Points on a hilly landscape, in no order, each with its height.
From any point a ball takes the steepest step (drop divided by distance) to one of its 5 nearest points. It stops when none of these is lower. Distance is the straight distance between rows; heights are no part of it.
z771 h=138: [ 71 167 159  94 100 107 134 104 182  98 103 139 109 148  60 105]
z69 h=295: [175 111 109 120  77 142  96 108  63 135 140 142 139 150 120  92]
z331 h=587: [186 137 164 101 142 181 135 142  93 147 116 151 123 102  64  92]
z57 h=776: [139 172 177  84 131 149 154 110 165 113  82 139 118 128  33  82]
z7 h=439: [ 73 120 123 115 124  81 140 125 138 126 138 128 112 143 138 174]
z308 h=477: [ 84 125 125 128 168 100 155 142 156 142 130 110 123 115 162 170]
z68 h=792: [173 163 178  92 138 170 142 126 130 137  91 149 120 111  39  87]
z301 h=487: [123  84  47 163 109  98 110 112 121 126 163 105 152 107 247 164]
z380 h=827: [188 130 139 153 177 185 125 172 138 150 119 129 136  85 129  99]
z88 h=458: [ 69 139 162 123 200  90 171 162 185 144 117 123 108 106 123 182]
z226 h=617: [ 12  90 126 106 128  42 147 122 115 120 148 128 134 102 114 195]
z462 h=428: [132 144 147 141 172 125 140 143 143 130 110 117 115 137 134 137]
z554 h=361: [ 92 111 109 127 113  84 123 120 106 127 147 119 131 154 173 166]
z828 h=170: [126 165 168 120 164 135 150 138 158 133 107 126 116 138  80 124]
z917 h=184: [133 152 155 150 202 149 157 160 167 144 106 114 116 119 142 138]
z41 h=293: [136 129 118 131  97 121 119 111  95 118 127 118 121 161 144 121]
z890 h=420: [176 130 151 108 114 172 117 127  85 143 126 148 121 115  75  93]
z104 h=468: [181 115 121 158 141 164 105 141 108 145 134 126 140 112 153 100]
z672 h=628: [203 120 138 130 147 197 114 167 108 169 135 144 137  84 118  88]
z48 h=292: [153 112  98 144  97 128 103 108  75 115 143 129 134 160 157 117]
z129 h=602: [149 152 162 114 145 151 155 125 134 135 104 135 124 140  80 107]
z761 h=471: [190 117 132 131 129 187 108 150  89 152 129 147 140 105 108  95]
z584 h=434: [163 122 126 143 135 150 121 138 111 136 132 117 130 131 154 113]
z230 h=199: [ 63 142 138 105  94  88 134  99 152 102 129 135 114 158  93 142]
z484 h=329: [166 101  90 152 107 145  96 122  89 123 145 127 141 131 179 114]
z459 h=565: [ 98 169 181 111 178 131 166 136 198 119 102 129 105 132  77 142]
z835 h=366: [164 109 109 151 117 144 106 125 100 135 145 125 143 129 160 109]
z302 h=511: [176 112  87 178 145 154 116 152 132 134 135 120 151 102 193 115]
z859 h=280: [185 121 125 110  92 162 103 116  62 146 144 149 136 135  98  97]
z460 h=454: [149 138 134 154 163 136 140 155 143 135 120 115 132 125 153 125]
z25 h=701: [181 118  92 182 167 177 126 162 157 140 119 109 152  78 186 122]
z238 h=416: [ 31 121 122 100  78  64 137 102 136 103 132 133 123 136 101 164]
z55 h=522: [ 43  98 117 109 117  56 136 120 114 129 156 126 119 120 141 190]
z509 h=653: [201 112 114 153 148 192 102 160 119 152 144 139 149  81 146  97]
z149 h=459: [171 137 146 145 145 158 126 127 116 132 123 132 130 128 117 108]
z363 h=394: [ 94 133 124 104  78  85 128 100 116  98 135 133 117 184 120 130]
z228 h=448: [ 81 137 110  95  44  79 117  84 115 101 134 130 120 189 110 130]
z435 h=374: [129 109  92 154 113 109 124 113 108 124 143 115 135 138 202 147]
z277 h=333: [185 104 114 126  88 173  88 128  70 148 148 141 146 122 123  88]
z847 h=592: [110 150 140  89  79 122 129  93 135 109 113 131 128 167  63  99]
z346 h=433: [122 113  91 163 136 106 130 130 140 134 143  96 132 120 210 167]
z675 h=248: [151 115 112 113  86 126 104 101  83 117 130 131 135 175 119 108]
z790 h=725: [182 141 118 173 185 176 139 167 159 137 115 113 136  87 170 115]
z436 h=555: [158 125 117 165 162 137 131 141 141 129 135 117 133 120 180 128]
z315 h=382: [ 96 161 177 126 217 122 173 158 194 135 100 124 106 113 111 157]
z513 h=505: [112 152 148 118 127 122 140 114 141 110 111 137 119 162  97 124]
z295 h=441: [ 76 103 104 132 148  82 140 127 131 136 152 108 126 122 184 177]
z300 h=572: [200 116 148 111 120 196 109 155  88 168 130 161 121  82  93  99]
z152 h=311: [151 126 135 135 109 137 122 123  96 132 127 131 135 157 118 106]
z750 h=547: [ 39 137 150 107 122  83 149 127 166 113 118 131 109 134  97 165]
z39 h=551: [ 50 133 156 108 167  83 161 141 173 128 122 126 112 115 116 186]
z241 h=358: [129 140 132 127 125 125 135 116 117 118 127 131 126 153 127 131]
z6 h=316: [128 111 102 139  91 101 112 106  85 115 144 118 132 170 173 128]
z379 h=357: [156  99  74 169  90 127  93 111  87 115 152 129 154 126 209 124]
z703 h=321: [164  97  90 143  76 135  85 104  62 122 159 131 145 154 162 108]
z780 h=330: [127 141 137 146 202 131 154 162 175 141 113 108 120 107 162 157]
z466 h=877: [206 122 102 182 166 202 114 178 161 156 127 128 159  62 155 104]
z594 h=646: [ 90 160 168 112 138 120 152 124 173 114 107 133 105 137  79 134]
z616 h=122: [102 165 157  79  96 126 133  99 185  99 105 131 113 143  50  93]
z555 h=712: [155 151 168  89 107 154 130 109 143 117  98 140 127 138  50  98]
z872 h=194: [157 102  66 171 124 126  98 126 127 124 156 114 153 112 220 138]
z526 h=207: [ 36 133 115  85  45  65 112  86 159  85 127 136 106 151  79 124]
z517 h=629: [ 22  98 128 107 150  66 150 132 136 129 145 117 133 103 124 191]
z135 h=451: [ 33 133 127 101 102  61 134 108 144 103 131 129 117 137 100 170]

For each start below, name the point where the ball stops.
z790: z828
z68: z859
z149: z675
z25: z872
z241: z675

Call two points neighbours if one is among the 5 nearest of the other. Go from one point of each pair to the other, from neighbour to neighbour, staying as low as possible. Name the highest point that can't be avoided.
z872 and z828: z462
z675 and z872: z379
z616 and z675: z363
z675 and z859: z69
